A landscape with many peaks, sampled at points; each row gives a point and its height.
From any point a climber steps to the highest of the 2 points nearest to it. It stops when none of these is higher. Distance is the straight distance between rows; heights are no part of it.
z696: 2, -43, 34, -1, -2, 26, -13, -38, -24, 35, 8, 37, -6, -62, -26, 5, 28, 33, -10, -8  height 294
z880: 9, -6, -53, 46, 13, 51, -8, -17, -18, 8, 13, -17, -66, 22, 4, 40, -23, 15, 32, 6  height 278
z152: 38, 23, -4, 1, -18, 3, 24, 51, 20, -39, -14, 65, 49, -15, 10, -31, 27, -33, 4, -27  height 436
z522: 46, 88, -7, 23, -10, -13, 13, 29, 60, 39, -9, -29, 16, -12, 37, 38, -22, -65, 14, -3  height 587
z813: 46, -18, 7, 24, 45, 14, 17, 15, 3, -7, 21, -22, -13, -49, 0, 24, -32, 12, 44, -18  height 679
z575: -39, 41, -11, 3, 24, -14, 2, 11, 31, 8, 12, -75, -31, 52, 24, 9, -40, -54, -25, 19  height 493
z433: 21, -50, 7, -29, -82, -1, 4, -63, 6, 37, -34, 24, 9, -36, -33, -8, 45, 14, -24, 20  height 4
z810: 65, 50, 10, 20, 10, -7, 38, 25, 36, 4, -8, -24, 29, -54, 19, 21, -16, -32, 22, -19  height 646
z759: 8, -28, -9, 10, -23, -30, -57, -55, -51, 24, 34, -2, -31, 4, 18, 34, -13, 106, 0, 21  height 40
z456: -33, 62, -5, -18, 4, 9, -8, 34, -19, -27, 0, 98, 46, 8, 1, -1, 16, -35, -38, -27  height 388
z357: -19, -37, -43, 37, -62, -53, -5, -20, 10, 14, 6, -3, -24, 67, 10, 17, -13, 37, -34, 39  height 503
z452: -50, 13, 23, -71, 9, -1, 25, 47, -14, -24, -26, 23, 54, 27, -24, -68, 19, 0, 29, -21  height 353
z792: 39, 2, 21, 8, 4, -19, 22, -20, 1, -40, 7, -81, -44, -3, 22, 61, -32, 5, 23, 30  height 461
z314: 27, -60, 4, 7, -8, -29, -20, -70, -20, 18, 7, -9, -11, -22, -3, 12, 3, 78, 10, 22  height 24
z88: 74, 67, -21, 23, 21, 8, 2, 32, 16, 14, -5, -3, 38, -70, 28, 33, -9, -17, 27, -41  height 597
z724: 8, 33, 10, 20, 28, -20, 8, -58, -9, 24, 7, -52, -38, -40, -1, 21, 10, -10, -35, 13  height 171
z933: 26, -12, 38, -36, -2, 47, 7, -29, -31, 7, -23, 47, 4, -43, -35, -17, 59, 10, 12, -28  height 318
z388: 25, -16, 21, 15, 8, -46, 36, -8, 21, -42, 8, -70, -20, -11, 13, 14, -23, -4, 4, 31  height 424
z841: -30, -1, -35, 25, 10, 69, -42, -1, -39, 11, 25, -5, -66, 27, 21, 34, -35, 40, 17, 23  height 147
z292: -3, -54, 47, 10, 36, -6, -40, 16, -36, -17, 33, -33, -18, -20, 19, 18, -37, 59, 14, 26  height 645
z77: 81, 38, -23, -3, -10, 3, -6, 51, 27, -44, -33, 38, 75, -32, 21, -24, 34, -20, 32, -24  height 419
z100: 20, 25, 39, 10, 5, 14, -27, -3, -23, -27, 22, -64, -50, -11, 27, 93, -52, 14, 24, 33  height 538
z682: -15, 20, 16, -50, -41, 19, 12, 42, -13, -36, 3, 105, 35, 22, -16, -13, 31, -9, -16, -16  height 408
z659: -22, 2, 9, -80, -6, -2, 2, 49, -28, -10, -39, 38, 23, 67, -27, -66, 37, -16, 39, -20  height 340
z617: 15, 50, -36, 24, 52, 33, 4, -3, 0, 29, 9, -50, -47, 2, 18, 22, -28, -34, 17, -20  height 692
z701: -22, 1, -29, 23, 1, -23, 41, 15, 19, 15, 10, 30, -17, -8, 10, -16, 14, -35, -35, -23  height 491
z266: 5, -66, 42, 9, 54, 0, -26, -23, -22, -1, -8, -16, 2, -35, -15, -1, -24, 45, 27, 22  height 694
z261: -41, 10, -22, 30, 22, -31, -8, -8, 14, 14, 14, -45, -24, 40, 7, -11, -4, -40, -52, 13  height 395
z432: 24, 17, -26, 38, 37, 38, -1, 21, -14, 11, 35, -19, -46, -30, 6, 40, -34, 6, 31, -20  height 501
z606: 32, -52, 1, 3, -50, -28, -23, -90, -4, 30, -7, 4, 14, -30, -21, -12, 23, 60, 3, 32  height 14
z752: -11, 35, 18, 6, -4, -43, 35, -32, 18, 3, 9, -42, -11, -40, -7, -10, 20, -22, -48, 20  height 146
z398: 16, -13, 48, 20, 21, 10, -41, 31, -31, -33, 42, -53, -29, -18, 19, 53, -49, 35, 15, 30  height 606
z619: 10, -14, -28, 27, 11, -15, 58, -3, 15, 9, 18, -1, -37, -18, 12, -6, 7, -5, -5, -19  height 560
z783: -23, -34, 11, 12, -2, 13, -27, -15, -33, 60, 45, 24, -42, -39, 12, 25, -2, 46, -24, 4  height 256
z740: -67, -16, 4, -27, -51, -7, 0, -3, 4, -2, 10, 74, 22, -16, -42, 4, 29, -3, -41, -4  height 399
z48: 0, -78, 13, -11, -11, -16, 9, -47, 17, 7, -49, 1, 12, -4, -36, -49, 22, 17, 20, 32  height 304
z610: 5, 41, -18, 19, -6, -15, 1, 75, 26, -37, 6, 55, 62, -23, 6, -2, -4, -36, -9, -30  height 455
z797: -49, -14, 16, 29, 9, -36, 16, 25, 12, -39, 39, -8, 26, -14, -27, 25, -32, -2, -31, 15  height 385
z305: -57, 33, -12, 3, 30, 7, -13, 11, -9, -13, 0, 80, 40, -4, -30, 32, -5, -40, -28, -41  height 357
z638: 39, -21, -1, 10, 26, -12, 52, 28, 34, -18, -18, 1, 26, -34, 7, -37, -7, -13, 37, -25  height 707
z480: -57, 12, 40, -65, -14, -8, 16, 22, -4, -31, 8, -1, 46, -6, -49, -55, 35, 8, 0, -12  height 366
z304: -40, 20, -25, 1, 21, -15, 2, 21, 19, 27, -3, 63, 4, 17, 25, -21, 8, -56, -44, -41  height 437
z597: 36, -33, 26, 12, 49, 6, 27, -7, 7, -8, -17, -17, 9, -43, -14, -15, -15, 5, 37, -8  height 765
z762: 75, 39, 13, -16, 12, 27, 10, 31, 9, -27, -51, 5, 79, -39, 9, -27, 17, -20, 53, -27  height 403
z351: 51, 26, 33, -32, -4, 37, 25, 5, -25, -27, -30, 32, 29, -12, -19, -39, 65, -14, 19, -31  height 338
z686: -64, -28, -18, -4, 20, -13, -30, 1, 22, 45, 9, 28, 3, 43, 2, -13, 2, -51, -52, -26  height 377
z937: -37, -35, -29, 2, 21, -3, -29, -17, 25, 33, 14, -40, -15, 81, 13, -32, 0, -29, -39, -5  height 308
z531: -18, 71, -6, 15, 1, -25, 15, 56, 54, 15, 18, -27, 16, 4, 26, 33, -52, -63, -8, 0  height 521
z403: -20, -36, 24, -88, -55, 10, 15, 19, 6, -3, -40, 52, 15, 31, -37, -53, 43, -12, 14, -6  height 327
z168: -1, -9, -54, 15, -14, 22, -46, -74, -29, 49, -24, -22, -51, 74, 14, 24, -14, 48, 2, 20  height 813
z675: 6, -1, 9, -9, -38, 4, 28, 34, 15, -19, -15, 86, 17, -3, -6, -23, 39, -35, -23, -15  height 421
z207: -1, -29, -45, 3, 25, 66, -31, -55, -2, 43, -15, -35, -44, 71, 15, -3, -9, 3, 13, 0  height 445
z133: -32, -58, 23, -49, -47, -4, 1, -5, 13, -4, -38, 17, 26, 20, -54, -65, 43, -3, 11, 18  height 319
z928: -29, 23, -24, 7, -17, -2, -76, -34, -66, 7, 23, -8, -48, 42, 36, 29, -14, 98, -2, 21  height 57
z910: 2, 11, -32, 1, 59, 65, -23, -35, 1, 20, -2, -62, -46, 48, 17, -6, -18, -22, 18, -12  height 317
z963: 7, 45, -20, 17, 9, 13, -15, -11, 24, -20, -14, -90, -53, 57, 24, 27, -39, -52, 9, 36  height 667
z580: -14, -25, 31, 14, 5, -44, 40, 24, 33, -44, 18, -34, 16, -13, -7, -10, -25, -7, -12, 26  height 402
z223: -52, 13, -22, 12, 13, 59, -75, -22, -53, 13, 11, -16, -54, 54, 37, 10, -27, 56, -4, 34  height 87
z437: -47, -46, 3, -3, -72, -26, -2, -14, 16, 5, 7, 40, 24, -9, -38, -9, 27, 7, -48, 23  height 416
z563: 10, -67, -14, 10, -1, -22, 60, 6, 36, -3, 2, 8, -16, -11, 5, -19, -6, 7, 19, -4  height 640
z18: -66, 12, 25, -36, -10, -2, 19, 10, -11, -33, 23, 40, 48, -26, -53, -9, 24, 12, -19, -22  height 380
z900: -11, 10, 25, 11, 38, 0, -11, -22, -36, 19, 45, -32, -39, -54, 8, 33, -14, 38, -19, 8  height 211
z491: -13, 55, -14, 27, 7, -27, 8, 74, 40, -15, 22, 6, 44, -21, 9, 21, -35, -43, -11, -19  height 480
z562: 66, 34, 24, -56, -4, 28, 8, 39, -33, -36, -36, 18, 48, 41, 0, -55, 54, -22, 40, -25  height 356
z824: -17, -60, -9, 30, -46, -56, 11, -23, 19, -4, 10, 2, 3, 14, -9, -8, 8, 30, -32, 39  height 447
z322: 20, -15, -51, 29, -54, -19, -21, -61, -10, 52, -27, -16, -43, 73, 8, 33, -13, 43, -17, 31  height 616
z874: 47, 54, 30, -53, 5, 29, 15, 33, -26, -17, -67, -20, 70, 21, 11, -49, 27, -31, 55, -18  height 376

For each start below, name the point where the climber stops.
z314 | z617
z304 | z597
z580 | z597
z480 | z168
z48 | z168
z77 | z810
z456 | z810
z696 | z810
z797 | z810

Call two points neighbours if one is among the 2 nearest of the other. Go from one point of each pair to the other, from neighbour to neighbour, staying as high as possible. Name the lowest point that can't be avoided.
z810, z597 | z797
z597, z617 | z432
z597, z168 | z910
